A landscape with many valleys, sampled at points; each row gives a point and its height.
A ball rolls from a point to the lowest of its 2 nearest points, and stops where none of them is lower. Distance is the straight distance between rows; heights are no part of it.
<933>: [135 144  89 141 138  68 174 154 136  92 122 124 116 139 108 128 170  66
 116 133 121 125  93 186  93 112 123 145  84 129 181  68 124  78 119 116
 124  79 146 129 156 103 171 138]  h=52
<1528>: [176 112 148 129 151 176 101 141 140 173 151 128 119 176 124 158  89 153
 159 138 117 162 148  89 162 134  93 100 188 119  97 139 154 187 116 161
 123 143 102 107 117 188 142 147]  h=124
<946>: [110 113 129 102 144  93 177 108 130 117  94  97 111  96 162 127 160 113
 133 125 131 147  67 127 103  94 128 148 111 195 153  47 104 104  90  84
 150 118 182 137 137 143 117 151]  h=854
<194>: [166 197 129 122  96  83 196  96 137 150 109 134 126 151 143  74 141 121
  99 122 122 128 106 150 144 147 107 135 133 122 137 103 132  86 136 160
 108 123 121  96 139 120 111 139]  h=554
<526>: [138 159 129 118 114  95 196 151 108 112  99 142  84  96 114 123 173 134
  55 109  76 122 147 196 139 102 155  97  99  89 125  81 141 106 121  91
 154 114 111  65  73  81  64 183]  h=378
<495>: [125  93 120 152 112 138 113 126 123  77 150 141 137 108  87 176 147 155
 128 120 159 176 155 110 139 146 158 114 144 136 129 118 133 164 136  91
 105 150 117 183 120 122 125 110]  h=330
<40>: [ 97  79 125 131 134 163  96  94 131  95 139  99 171 133 101 179 105 122
 130 127 122 141 156  83 143 111 126 106 183 180  90 150 150 151 142 120
 124 147 114 160 140 191 132 124]  h=465
<1421>: [117 102 128  87 146 137  87 150 124 178 119 117 187 131 137 115  93  96
 120 133 116 107  76 103  95 100 112 139 115 159 186 142 132 104 129 132
 157 119 170 155 162 126 161  99]  h=804
<290>: [ 86  90 122 143 126  67 138  99 120  89 134 112 146  86 114 170 151 137
 131  99 159 152 149  85 120 122 145 136 124 161 117 108  98 156 126  81
 117 146 144 188 102 112 108 131]  h=782
<736>: [132 111 137 126 102 172  63 102 138 141 141 160 153 167  99 146  71 137
 153 161 137 156 156  96 134 118  97 113 215 141 101 166 171 163 157 146
 141 144  98 143 130 166 136 109]  h=200
<422>: [163 144 135 121 163 186  90 171 150 171 164 152 113 184 153 139 118 161
 135 143 122 163 181 138 153 151 113  67 133  73 106 150 157 156 123 142
 124 143 104  85  82 154 121 119]  h=425
<1321>: [129 175 138 152  85  73 193  67 119  69  99  91  89 126 122  91 138 140
 119 100 109 132 162 131 147 162 158 132 157 126 125 101 114 102 121 149
 139 136 106 106 106 114  75 158]  h=278
<865>: [ 70  70 121 156 140  56 122  96 128 105 127 113 163  90 130 185 170 133
 130  97 162 148 138  85 100 114 143 140 116 187 110 109  90 149 132  94
 109 135 168 176 107 125  90 118]  h=794
<791>: [102  73 110  83 149 112 147 141 151 123  68  95 134  79 157 153 120 161
 117 114 139 140 103 135  92  95 138 159 115 200 144  38  72 133  93  94
 134 134 192 161  64 143 105 152]  h=833
<812>: [117 106 135 102 142 154 123  78 148  79 143  98 171 122 136 181 104 118
 154  97 130 108 147 112 125 112 102 107 186 197  53 170 136 141 151 154
 123 151 143 159 157 195 100 137]  h=518
<1114>: [ 65  45 141 122 132 186  74 109 134 151 107 104 185 135  79 182 112 149
 115 158 102 170 129  91 132 125 162 104 158 136 140 112 138 171  98  96
 112 139 104 145 137 164 165 141]  h=413
<1407>: [174 187 141 139 103  96 194 114 142 140 109 148 116 152 150  78 148 134
 103 105 113 111 121 141 170 137 119 125 139 109 118  84 142 100 117 150
 120 129 121  65 119 122 100 158]  h=524
<69>: [ 97 111 145 141 137  87 150 130  92  64 131 159  97  83  89 134 173 161
 115 128 151 125 113 167  99 173 156 169  77  96 152 153  92  97 143 111
  80 117 132 133 125 103 139 130]  h=614
<1398>: [169 108 142 140 171 165  93 160 136 182 150 101 118 167 145 157  96 141
 174 145 103 129 136  87 168 133 107  99 162 147  76 118 132 202 100 137
 123 164 106  88 115 179 154 155]  h=150
<1186>: [113 128 107 116 170 202  46 157 126 186 153 108 202 126 138 126 110 129
 177 181  62 102 136 110  95 109  71 153 139 149 169  97 146 156 106 109
 129 138 145  79 100 137 185  96]  h=128
<855>: [135 156 112 139 119  81 162 125 105  99 106 117  93 100 118  80 145 130
  84 148 126 111  99 186 103 179 152 173  81 120 139 158  96  59 166 156
  73 123 109 109 133 100 127 109]  h=293
<1394>: [117 139 110 138 117  87 135 142 130 168 131 143 132 132 156 114 104  56
 149 159 125 109  72 142  82  97  80 159 112 142 186 152 140  78 157 159
 144  85 135 145 170 110 164 113]  h=121
<159>: [146  75 146 141 172 172 117 156 131 170 133  96 102 156 125 187 103 139
 176 139 102 134 124  95 170 138 124  84 152 145  84  98 121 203  79 121
 124 161 110  97 113 171 153 154]  h=167
<1195>: [ 92 109 106 163 153 142 116 199 136 119 131 153 127 115 123 128 135 104
 121 139 132 111  65 151  80  84 144 179  79 125 167 152 106  87 161 140
 128  85 142 170 155 122 190  91]  h=752
<1272>: [ 91 137 111 132 101   9 184  78 106 103 120 101 123  93 131 111 183 114
 131 122 133 137 110 111  89 142 129 132 100 211 145 121 121 104 114 113
  98 147 119 130 145 117 115 133]  h=301
<702>: [143  96 125  88 135 160 146  84 142  75 130  92 136 129 137 186 125 126
 172  99 124  96 153 117 149 132  82  98 178 181  54 155 126 147 125 137
 127 164 164 160 143 186 106 155]  h=539
<875>: [184 110 140 104 131 175 104 113 139 138 119  87 111 134 138 172 105 145
 187 120 121  98 144  90 160 129  59 113 185 160  52 162 124 164 114 140
 119 166 144 136 135 196 123 159]  h=563
<1153>: [147 165 169 123 124 135 172 141 138 147 125 129 100 133 121  94 140 114
  68 128 125  83 168 149 161 156 139  90  97  72  90 126 137 110 100 116
 178 111 111  28  80 100  76 137]  h=555
<951>: [132  91 140 136 131 200  73 171 131 127 130 162 123 160  85 161 116 140
 120 154 127 173 145 132 132 151 144  61 141  99 135 153 154 169 120 126
 106 146  85 148 131 148 149 102]  h=241
<872>: [139 185 127 129 105 104 153 107 134 131  92 118 106 118 128  82 125 120
  86 151 121 105 114 181 125 170 135 162  86 106 131 164 111  69 161 160
  84 119 109 106 140  91 105 109]  h=346
<1264>: [132 130 126 137 113 160  91  79 118  74 178 173 175 110 114 141 148 129
 129 135 164 127 136 107 106 128 151 133 167 155 108 151 143 141 171 162
 116 136 128 151 145 146 103  94]  h=629
<17>: [179 138 111 155 137 124 126 187 129 160 142  91  95 151 173 139 112 129
 176 107 129 126 169 116 205 126 130  81 150 117  59  87 137 182 108 130
 144 165 108  71  90 157 121 165]  h=658
<367>: [118 154 100 142 153 151 106 169 139 172 144 158 111 165 153 100 123  97
 171 148 108 115 149 166 105  83  66 176  95 107 155 136 115  79 152 142
 147  60 125 134 138 102 179 143]  h=263
<766>: [168 107 126 101 127 159 152  95 124 104 126  86 104 128 140 167 120 127
 179 101 133 101 157 101 164 136  77 107 183 150  51 148 122 166 114 134
 123 169 157 144 135 179 120 160]  h=552
<1126>: [123  70 120 137 114 166  90 152 125 105 142 142 154 126  75 175 141 146
 119 147 140 170 135 112 135 144 157 109 133 128 143 130 144 150 136  93
  95 160 103 186 136 133 141 110]  h=363
<515>: [130 189 135 130  93 104 141 104 127 108 110 149 121 129 129  90 130 128
 108 146 135 113 107 146 125 161 130 147 102 104 144 160 127 110 149 165
  94 124 115 144 151 107 123 120]  h=300
<565>: [ 77  58 110  93 147 105 121 128 153 122  65  82 148 100 137 170 104 174
 103 108 138 143 121 110  84 114 141 145 107 187 156  61  72 146 108  75
 123 148 176 174  59 149 113 140]  h=823
<1450>: [133 117 118 144 113 172 126 114 143  79 131 127  83 126 116 182 105 169
 129 109 143 185 176 134 161 159 168  59 180 111  92 125 152 180 138 125
 144 147 121 118 114 150 132 120]  h=318
<284>: [135 111 140 117 114 179  88  84 135 128 141 132 145 161 103 159  72 134
 155 135 125 141 160  93 141 108  89 109 214 165  72 162 163 168 156 148
 138 140 110 141 131 193 136 128]  h=146
<31>: [120 123 104 143 138  85 160 170 127 105 123 111 134 135 106 136 149  59
 123 143 131 110  87 169  82  98 139 159  73 134 187  80 129  88 110 116
 128  64 158 150 159 123 179 118]  h=149
<39>: [168 157 121 107 168 135 119 155 124 190 150 157 152 155 153  97 120 102
 152 129 110 117 121 106 139 105  97 150 141 142 139 107 130 143 112 127
 141 118 158 128 143 151 147 132]  h=379
<536>: [157 155 139 102 150 182  95 160 154 181 164 152 120 168 160 134  97 146
 123 138 140 147 189 146 140 144 116  83 112  55  96 167 154 145 137 143
 128 137  95  88 104 122 108 107]  h=449
<333>: [130 162 120 138  96  39 189 103 115  84  88 126 101 100 118 101 157 133
 104 101 113 153 122 158 132 145 149 124 119 123 164  77 111 100 127 123
 123 137  98 124 115  86  91 165]  h=409
<1164>: [130 148 123 120 120 102 194 157 110 108  96 128  93 117 108 108 152 109
  57 113  89  95 146 204 141 125 140 103  95  83 123  98 132  83 137  85
 149  99 112  45  84  82  78 157]  h=441
<339>: [136  82 138 129 158 175 113 171 139 164 156 144 131 176 104 170 119 154
 141 139 102 164 128 122 151 150 145  64 131 120 140  93 137 187  87 114
 129 136 101 121 113 150 156 123]  h=156
<1369>: [137 182 151 167  84 109 165  62 132  74  96  98  90 132 116  95 150 141
  98 112  93 124 177 131 152 177 183 120 145 129 111 145 110 103 129 136
 156 133 122  99 111 107  57 139]  h=340
<831>: [168 134  91 116 161 182  86 183 121 184 168 132 158 156 130 111 125 112
 174 156  76 108 162 117 113 131  91 150 127 130 164  89 121 149 115 110
 138 104 138 120 115 134 177 112]  h=190
<879>: [141 136 153 154 130 143 136 141 111 118 128 108  99 103  99 129 123 116
  57 119 152 102 156 146 140 169 187 107 104  36 104 166 124 131 122 116
 140 121 109  74 108  81 103 118]  h=497
<804>: [120 156 134  98 118  81 164  88 134 140 118 109 129 121 156  91 140 110
 124 136 123 130  76 102 115 102  98 132 121 185 156 138 130 104 111 128
 130 131 160 144 164 176 140 141]  h=46
<1252>: [100 109 116 140 108  81 141 157 105  99 143 141 148  91 114 129 155 113
 120 142 142 120  68 125  93 145 149 165  72 142 184 147 114  99 159 120
 102 114 146 171 165 126 166 121]  h=710
<1423>: [167 187 188 137 100 161 147  85 163 148 112 117 101 150 132 106 134 146
 105 109 124 131 181 130 164 158 148 119 144  78  78 174 140 134 113 155
 172 122 139  82 110 119  79 123]  h=435
<437>: [146 114 127  99 189 167  90 155 143 188 129 109 161 135 138 126 111 140
 159 127  80 107 103  98 137 103 102 150 139 184 125 101 132 147  95 120
 136 149 151 102 135 168 149 107]  h=173
<850>: [151 107 114 113 185 159 116 159 128 182 138 111 139 149 133 132 113 129
 162 123  91 119 118 103 155 122 125 131 130 164 110  70 126 176  87  96
 133 152 134 101 120 164 148 120]  h=199
<62>: [129 120 140 101 126 130  87 139 136 183 139 166 174 151 138 109  70 123
 159 144 142 124 104 105 120 111  90 130 162 124 153 165 141 125 153 132
 152 133 120 169 160 103 144 115]  h=368
<833>: [146 146 144 111 111 183  69 109 138 151 133 164 115 139 139 128 101 135
 135 150 154 142 158 139 125 134 125 135 137  57  99 194 139 137 151 148
 124 129 102 125 144  93 104  93]  h=540
<324>: [138 164 131 134 108  72 186 122 114  87  80 125  90 108 115 101 147 137
  76 100 100 139 134 184 139 143 158 117 109 106 149  84 112  86 124 116
 130 133  88  97  99  80  59 166]  h=464
<82>: [104 100 135  85 119 115 122 105 142 137 117  88 157 113 169 103 127 151
 140 123 113 121  72 101 130  96 120 140 114 209 150 136 123  90  89 134
 149 118 182 162 155 179 132 134]  h=147
<486>: [157 169 172 137 114 135 173 129 143 132 111 124  85 129 134  93 153 145
  87 110 118 107 155 145 173 146 147  94 123  81  82 112 146 114  90 135
 183 129 114  41  76 113  61 150]  h=594
<242>: [112 128 126 127 130  90 155 155 115 113 129 135 149 102 107 132 140 104
 123 120 143 135  89 133 114 133 157 143  88 135 183 109 111 124 132  92
 126 126 146 180 160 115 155 129]  h=739
<459>: [174 154 117 152 112 117 145 187 140 141 138 112  96 128 174 118 136 142
 162  97 133 118 172 120 213 114 144  89 142  99  55  86 149 168 111 139
 161 151 119  54  81 141 101 166]  h=650
<678>: [117 117 129 123 150 152  84 170 147 180 139 178 155 149 153 119  78 113
 172 135 146 111 106 145 106 110  93 146 137 122 152 170 128 107 179 141
 154 108 105 161 166  85 160 110]  h=422
<542>: [130 152 139 142 118 110 161 126 116  99 101 133  89 102 121 125 148 150
  86  87 132 143 156 171 141 142 170 107 112  68 133 116 133 140  96 112
 153 152 112 113  95  82  87 155]  h=216
<921>: [156 152 114 116 165 130 115 150 110 167 142 132 149 144 139  99 149  75
 151 141 112  96 118 107 111  94  93 154 113 149 161  78 130 112 103 114
 144  79 173 119 144 145 157 125]  h=337
<263>: [ 87 107 131  88 115 100 100  94 132 130 134 100 174 123 158 109 127 138
 127 133 123 122  87  84 123  87 120 126 118 199 144 176 128 107 114 129
 138 131 165 173 154 163 130 126]  h=207
<1382>: [119  77 147 141 146 183 103 178 138 148 136 153 122 166  85 184 127 144
 123 148 116 180 129 149 138 147 164  47 126 106 145 111 136 182  99  95
 120 143  94 147 114 127 154 118]  h=195
<1427>: [178 145 119 139 145 119 147 150 130 166 150 138 111 153 163 103 133 132
 149  95 139 123 138 108 189 112 119 126 150 113  91  96 132 166 101 129
 136 148 136  97 121 156 121 154]  h=421
<1396>: [ 96 103 125 131 126 113 105 104 108  88 161 123 181 104 111 148 156 132
 131 119 159 141 129  75 127 123 146 134 138 161 125 142 133 139 139 111
 106 139 133 184 146 139 116 114]  h=683
<1385>: [123 166 155 130 114 152 118 108 131 152 116 146 101 125 134 109 106 123
  96 146 137 105 128 150 132 141 133 157  92  57 104 189 119 115 159 154
 103 115 115 105 143  84 109 112]  h=375
<1472>: [115  86 123 135 129 141 138 108 133  97 141 105 123 127  95 174 112 143
 137 109 146 169 157  97 158 130 137 110 164 146 112 118 143 169 120 100
 125 154 117 172 121 144 138 122]  h=362
<1515>: [ 95  91 126  95 146 103 165 121 143 117  85  96 120  82 169 139 136 139
 128 118 138 140  82 131  98  95 138 156 116 197 146  41  92 123  93  81
 147 122 191 156 101 135 105 156]  h=843
<1371>: [160 100 106 117 168 157 127 172 132 170 161 142 121 178 115 142 123 139
 147 115 105 142 129 120 162 139 138  97 126 133 137  79 135 176  90 100
 137 145 120 122 113 147 150 117]  h=191
<650>: [133 120 115 112 124  93 178 108 144 106  93  77 108 104 182 109 174 111
 137 136 113 143  53 125  96  90 116 149 114 226 169  63 137  73  79 103
 134 106 186 110 167 151 119 139]  h=867
<917>: [ 79  54 133 132 145 179  95  89 134 105 117 109 182 121 112 219 107 122
 128 133 103 142 162 104 136 121 146 105 182 187  77 142 139 154 141 123
 120 146 117 154 146 203 138 151]  h=445
<1221>: [124 183 131 120 107  65 201  46 120 107 118  88 110 134 144  84 136 134
 135 122 129 121 122 109 132 129 100 128 155 164 101 133 124 110 113 163
 111 146 133 120 134 159 120 158]  h=172
<1370>: [132 134 130 114 149 191  80 166 137 189 169 150 114 151 153 135  82 124
 113 138 153 136 180 158 119 129 125 110  94  50  92 184 136 147 165 140
 114 118  82  83 114 102 122 103]  h=477
<1388>: [157  98 148 124 130 184 109 115 136 136 139 116 109 160 106 173  85 143
 155 122 125 150 155  85 159 135  98  86 199 136  84 143 153 184 130 149
 127 139 115 125 125 201 154 145]  h=92
<1498>: [101 119 135  99 105 105  95 108 116 140 149 131 185 127 139 103 110 116
 131 151 144 120  79  74 118  98 115 128 136 163 153 180 137 120 146 132
 136 134 150 175 153 127 142 116]  h=279
<1244>: [115 123 142 149 147 108 150 127  88  85 126 139  88  88  96 121 143 140
  75 123 142 108 122 171 117 167 174 168  81  62 133 161  91 102 138 112
  86 118 118 100 121  97 135 124]  h=573
<1358>: [102  91 117 118 150 145  70 176 122 175 123 103 182 135 127 128  90  86
 130 134 121  91  88 120  69  87 114 155 102 147 194 127 130  89 125 151
 162  90 161 144 151 102 184  89]  h=789
<1111>: [113 121 130 128 130 144 115  78 128  80 157 117 174 123 125 154 112 121
 138 106 146 133 146  94 128 106 122 124 184 181  73 160 148 152 160 149
 124 144 131 156 148 179 113 114]  h=493
<203>: [125 174 137 130  99 101 141  92 121 107 134 143 138 129 126  98 136 129
 121 133 151 125 116 110 135 141 127 132 127 119 139 154 136 137 136 151
 112 131 126 161 151 120 127 124]  h=232
<887>: [105  84 107 141 136 145  87 191 130 151 129 137 160 124 120 126 100 100
 127 138 135 104  66 122  82  96 136 168 106 131 175 147 114  92 167 147
 145  98 146 172 157 105 187  94]  h=770
<1251>: [131 131 119 108 159 125 111 159 102 153 124 108 148 143 132 106 150  72
 140 159 117  84 102 123  84  82  93 154  89 156 176  74 137  82  84 117
 134  65 171 124 146 136 164 116]  h=291
<1055>: [109 146 116 132 103   4 196  83 107  91  98 109 110  92 123 108 165 123
 122 101 126 157 118 128 105 144 135 125 118 170 157  80  99 103 123 113
 113 141 102 131 124 100 109 152]  h=354
<231>: [147 184 144 146  87  82 198  57 122  89 105  88 104 143 134  81 131 137
 124 105 119 121 144 116 153 148 129 132 172 129 108 103 119 113 115 167
 126 138 124 101 113 139  98 159]  h=229
<1105>: [113 175 136 145 109 102 141  64 113  72 148 119 149 125 125 117 139 133
 132 112 146 123 132  93 127 133 137 131 151 146 111 150 134 152 133 153
 115 127 128 153 147 141 115 116]  h=151
<1190>: [103 131 129 102 113  81 150 113 115 124 123 100 152 105 145 109 140  85
 117 134 122 134  72 107  98 115 131 136  87 183 187 134 127 102 124 108
 135 125 164 157 170 150 145 124]  h=148
<587>: [ 64  49 108 133 152  68 106  97 162 105  96  92 162 103 149 190 149 144
 132 104 150 138 150  98  94 115 140 137 113 204 106 107  85 136 111 105
 106 127 180 189  98 132  90 131]  h=805
<234>: [114 155 126 124  87 104 115 102 124 136 138 171 139 125 144 109 108 126
 152 174 153 102  77 124 110 126 108 149 125 113 152 183 137 108 171 161
 116 117 120 157 161  93 133 114]  h=154
<677>: [176 170 167 160  96 131 176 139 149 122 113 114  83 120 152 100 146 148
 126  97 123 105 154 129 192 131 149 107 154  93  61  99 145 131  92 164
 175 135 121  40  79 128  71 169]  h=623
<1144>: [133 159  97 151 136  79 184 156 111  91  87 123 100 104 123  96 148 102
  76 119 122 121  96 212 108 152 147 159  82 116 141 130  98  59 157 129
  87 112 111  98 134  96 144 111]  h=231
<425>: [106  89 128 127 130 170  84 152 129 123 144 187 114 113 122 112 109 138
 127 157 170 113  84 142 100 111 120 164 116  94 127 185 110 101 193 144
 102 118 121 155 140 104 157 106]  h=432
<772>: [111 140 112 123  86  80 134 119 118 159 133 149 141 118 155 104 104  84
 143 166 135 110  63 124  93 113 100 154 119 150 184 180 143  91 174 154
 129 111 141 155 172 107 156 111]  h=33
<660>: [128 113 129 150 115 185  97 140 123  92 131 148 106 134  91 177 128 154
 120 140 145 190 160 128 147 155 161  69 160 115 118 136 157 168 125 108
 119 147 104 147 126 156 137 106]  h=282
<271>: [176 156 109 124 150 136 140 160 124 174 151 163 132 160 150  98 140 116
 140 107 122 117 137 119 158 120 116 131 126 117 133  98 132 152 109 118
 138 120 148 116 136 140 141 137]  h=407
<682>: [155 191 120 127 118 112 171 127 144 160 119 164 127 155 155  95 137 101
 117 126 116 118 120 177 135 134  91 143 105  99 143 120 140  89 149 163
 117 102 126 104 149 110 125 131]  h=586
<1002>: [135 150 141 122 118 114 187 160 118 136 126 124  90 124 109 101 135 103
  53 129 108  73 160 179 149 151 136 104  89  71 104 116 130  96 128  90
 163  90 100  22  85  92  96 138]  h=501
<312>: [ 98  51 137 137 120 173  86 150 131 149 121 128 176 139  66 186 124 142
 113 168 112 171 124 107 130 141 175  94 139 125 156 110 135 169 110  88
 106 141  97 167 135 137 162 123]  h=392
<535>: [131 132 119 107 145 129 123 164 126 160 137 150 161 139 120 112 107  89
 131 123 123 109  89 119 109 111 117 136 103 129 173 122 126 120 135 137
 145 106 150 168 170 129 160 112]  h=822
<1301>: [143 124 102 123 158 203  69 176 122 180 164 110 167 142 127 113 121 122
 180 184  53 112 150 109 103 141  90 145 133 128 169  83 130 178 106 100
 129 118 126  96  97 136 198 100]  h=160
<210>: [156 158 150 131 128 170 110 130 135 139 130 112 108 123 118 131 122 127
  73 119 153 126 176 136 144 168 170  93 113  40  92 180 142 141 123 130
 145 131 125  84 108  96 103 101]  h=460
<641>: [136 106 139 111 110 169  49 115 139 156 138 177 162 161 120 128  74 140
 169 167 155 150 142 109 125 126  94 119 203 113 125 172 161 136 158 136
 146 144  80 154 140 116 135 103]  h=264
<894>: [ 94 104 125 140 105  38 152 127  95  99 143 137 150  83 112 140 182 124
 136 134 151 129  89 117  95 155 148 161  70 161 183 129 113 111 147 106
  99 118 147 155 152 114 135 130]  h=681
<1070>: [ 71  46 102 104 145  84 104 109 169 105  79  81 153 105 144 184 117 175
 116 113 141 135 145 109  97 121 140 143 110 199 122  83  75 138 106  92
 120 135 174 190  71 140 100 146]  h=813
<1493>: [121  92 124 118 117 168  78 156 120 103 147 175 139 119 101 119 129 140
 119 153 165 116 104 130 111 127 129 140 122 101 135 168 127 116 176 141
  95 136 120 177 145 119 149 105]  h=402
<954>: [149 110 133  98 133 155  79 147 145 167 145 168 160 162 116 123  79 140
 139 145 131 144 134 105 129 124  98 119 165 116 138 156 150 149 135 147
 131 144  95 161 142 131 139 105]  h=317
<441>: [112 140 107 151 147 123 104 167 144 168 137 157 130 153 149 109 110  69
 159 148 118 103 112 154  88  82  78 169 101 122 173 131 126  75 148 160
 150  62 134 152 152  99 182 119]  h=206
<868>: [ 56  40 137 134 133 187  89  90 136 130 108  93 176 122  94 208 113 138
 124 150 102 157 162  92 138 120 158 100 171 166  99 127 131 168 108 108
 118 135 117 152 132 179 157 156]  h=429
<778>: [158 147 126 117  99 189  54  94 138 124 136 167 123 145 120 133 116 142
 136 150 154 151 169 126 130 140 138 121 171  89  91 188 154 155 160 148
 133 132 112 132 142 121 105  84]  h=564
<1250>: [111 108 132 147 122 131 101 102 103  66 180 160 170 101  98 145 176 146
 131 122 163 131 133 100 111 141 149 136 126 142 133 140 137 127 155 137
  97 128 130 166 144 133 109 108]  h=660
<1514>: [104 165 134 170  89  65 168  76 102  60 101 119  90  95 114 124 155 154
 128  90 111 137 172 130 127 162 166 129 145 138 122 100  97 126 125 131
 134 132 115 125 104  88  71 149]  h=294
<1508>: [102 146 133 132  98 131 102  83 123 134 132 167 106 136 149 107 116 143
 164 177 150 104  83 154 111 139 117 169 123  90 122 199 122  81 188 168
 116 114  96 126 169  73 129 107]  h=252
<720>: [114 153 140 166 106  74 148 101  93  71  87 133  78  84 101 125 167 156
 103 105 117 141 158 154 121 166 175 133 115 109 146 124  98 120 126 107
 126 134 113 122  95  69  70 148]  h=211
<1389>: [ 98 101 109 153 118 118 140 175 122 102 140 159 125  98 125 119 138 113
 119 147 138 120  51 140  85 118 136 179  84 128 175 165 106  86 174 146
 109  95 141 163 155 129 177 105]  h=734
<238>: [157 163 123 135 107  87 203 116 126 109 107 143 105 134 141  88 161 127
  98  92 113 129 106 151 167 122 131 119 136 106 134  62 127 102 111 130
 132 140 112  80 117 105  98 175]  h=489
<953>: [139 127 118 145 123 149 149 124 141  95 121 110  64 114 119 169 120 172
 124  84 145 178 170 141 159 142 160  69 165  86 102 111 152 167 113 131
 164 156 130 121  84 124 107 130]  h=347
<1063>: [121 164 145 104 119  81 173  70 130 128 121  97 112 128 161  87 142 132
 137 130 130 116  90 104 135 106  84 130 148 174 110 144 123 114 108 147
 119 145 152 140 155 179 131 159]  h=118
<709>: [135 163  92 147 130  76 180 159 135  90  99 138 114 128 117 107 156  80
  92 117 114 122 100 207 112 137 128 144  79 121 163 105 117  74 143 128
 106 101 123 113 154 102 154 128]  h=161
<311>: [131 186 133 127 119 131 164 133 148 166 112 153 117 145 154 101 117 102
 100 132 108 103 143 200 134 132  94 156  81  90 118 141 134  76 166 148
 114  91 112  78 138  99 121 117]  h=613
<1544>: [135 154 129 127 115 109 184 149 118 118 110 147  90 109 127 113 168 149
  86  89 112 131 150 184 158 109 161  97 110  85 120  84 135 123 101 112
 162 135 122  80  84  92  81 175]  h=306
<1391>: [145 127 124 128 102 193  53  79 121 103 166 193 154 128 110 139 130 133
 136 159 159 130 150 130 109 133 145 132 176 131  98 163 152 133 177 155
 129 141 130 145 139 131 106  87]  h=597
<509>: [135 114 135 109 147 189  62 158 141 173 151 179 119 156 150 127  79 128
 142 151 152 141 156 155 115 123 110 123 128  73 107 186 140 135 170 139
 117 134  72 124 134  91 127 104]  h=507
<1079>: [141 139  96 127 151 181  95 189 138 174 159 140 113 159 146  91 136 110
 172 150 100 114 177 155 110 100  82 172  94  93 158 126 101 105 140 120
 137  68 133 141 115 113 190 140]  h=258
<1399>: [116 129 112 108 179 190  40 152 140 189 125 105 207 118 155 126 113 142
 180 152  80 103 114 118  99  92  68 161 138 175 164 101 156 117  99 136
 137 141 164  78 110 139 165  91]  h=91
<956>: [138  86 126 111 151 138 158 113 133 122 130  88 101 133 114 151 115 136
 152 103 142 143 128  99 170 115 112 118 156 137  98 104 126 165  95 109
 129 171 136 156 118 157 134 143]  h=386
<665>: [ 95 113 138 149 115  61 145 126  96  69 142 159 125  89  90 145 194 157
 136 130 151 125 112 144  98 169 149 157  80 134 165 136 109 108 149 117
  87 120 129 152 132 100 132 130]  h=647
<131>: [120 133 137 157 140 122 156 153  92 111 126 121  94 101 102 124 124 124
  56 116 146  93 135 176 130 157 184 144  86  40 115 161 104 125 129 107
 111 120 103  78 113  84 120 125]  h=535
<939>: [121 146 144 149 114 111 134 111  99  75 102 125  85  79 107 140 158 158
  89  95 135 143 170 156 120 163 184 117 118  81 129 145 110 147 121  96
 142 141 122 115  92  72  79 140]  h=113
<888>: [ 95 186 139 145 122  82 173  48 115  71 143  89 141 124 142 131 134 126
 140 104 137 111 138  97 103 133 130 132 159 189  85 158 122 142 137 187
 116 135 138 124 150 154 105 132]  h=54
<582>: [141  94 132 115 134 159  91 136 144 144 142 136 150 162  96 138  98 141
 130 138 132 158 131  84 150 123 112 104 163 123 133 138 154 164 122 133
 122 151 100 168 134 159 145 112]  h=350
<1019>: [113 115 123 120 147 103 138 160 101 130 120  94 148 138 116 131 147  64
 121 154 131  95  87 143  70  86 120 156  74 146 193  73 143  85  90 113
 138  64 166 142 151 123 167 119]  h=228
<601>: [136 162 159 129 122 158 127 129 133 165 129 134 111 128 133 118 106 115
  79 126 143 105 162 152 134 145 142 131  87  42  96 180 128 132 137 145
 121 112 107  81 129  86 107 109]  h=417
<54>: [115 108 126 116 105 126  86 132 115 114 154 157 172 120 116 115 119 127
 131 149 158 114  95  90 120 120 124 133 132 129 154 172 134 126 162 135
 117 130 133 190 150 118 144 108]  h=344
<500>: [164 138 128 136 135 160 136 144 148 125 131 119  85 155 129 137 131 170
 124  90 150 160 165 132 172 152 143  74 150  76 103 126 159 159  99 144
 147 158 123 102  98 142 109 120]  h=377
<218>: [ 82 121 117 129  98  42 160  94 113 112 133  99 152  97 145 113 171 108
 124 136 130 135  92  97  87 125 134 140  77 213 171 153 130 104 120 106
 111 141 145 149 162 147 124 131]  h=235
<1312>: [186 151 140 158 113 134 161 149 140 130 129 106  86 127 163 121 133 153
 147  83 147 121 160 126 195 128 134 100 164  81  66  98 148 160  98 162
 161 159 130  66  88 139  96 158]  h=639
<1463>: [176 139  90 129 143 200  87 203 128 176 155 116 116 151 139  91 139 116
 177 160  89 122 180 147 119 127  96 148 106  94 162 105 102 130 123 102
 125  90 134 123 105 121 190 132]  h=225
<77>: [167 111 122 127 153 129 157 137 122 144 137 108  92 137 143 128 120 129
 152  89 140 131 129 102 183 112 121 121 154 124  87  94 127 172  91 123
 129 173 139 124 122 161 130 154]  h=403
<1069>: [179 138 124 127 151 166 113 160 146 157 153 149 113 182 140 131 120 159
 133 115 134 157 160 123 167 148 117  80 141  96 112 128 158 162 108 147
 131 144 113 110 105 153 127 124]  h=404
<404>: [104 113 128 132 122  82 145 130 121 101 134 129 142  96 103 142 144 138
 126 106 157 155 115 111 124 131 161 139 105 141 157 106 103 153 124  75
 126 142 135 191 123 101 128 130]  h=764
<1270>: [145 184 164 154  93 139 157  73 145  92 101 105  93 134 124 106 138 153
  94  99 113 130 172 128 161 166 169 118 146  95  98 153 127 129 115 150
 162 129 137  97 121 112  81 131]  h=390
<1168>: [102 122 132 136 140 160  87 148 133 155 129 192 115 131 153 113  90 128
 150 148 165 116  88 155 106 110 110 166 116  97 130 185 121 101 191 147
 123 114 103 150 161  84 152 100]  h=388
<109>: [131 153 124 130 111  59 206 102 119  97 108 128  94 104 133 109 151 127
 109  92 115 150 114 140 146 118 137 126 137 115 143  56 111 116 104 126
 134 139 115 113 112 104  99 185]  h=453
<851>: [106 160 138 132 119 142 113 101 127 162 119 163 101 130 155 112  95 124
 144 155 136 109  96 168 122 133 115 179 104  70 113 193 116  85 182 160
 115 111  88 101 167  75 116 105]  h=314
<1050>: [141 143 119  98 185 164  67 154 123 192 130 112 177 125 150 103 123 118
 172 148  89  98 121 102 106  89  82 166 132 181 153  99 139 123  95 125
 151 121 167 106 129 144 154 104]  h=133

Where does a ball stop that starts at each point below?
<1515> | <772>
<677> | <939>
<1421> | <772>
<1423> | <804>
<404> | <772>
<1111> | <495>
<131> | <772>
<536> | <339>
<271> | <933>
<1250> | <339>

Call two points neighbours if one is among the 2 nearest of the other. Go from one point of each pair to the other, from neighbour to neighbour, staying as low as possible. Name the highest point that can't be avoided.
<333> and <1168> | <425>
<939> and <495> | <1427>
<1388> and <1168> | <678>
<933> and <888> | <872>
<1399> and <339> | <850>
<939> and <804> | <1514>
<1399> and <772> | <367>
<888> and <804> | <1221>
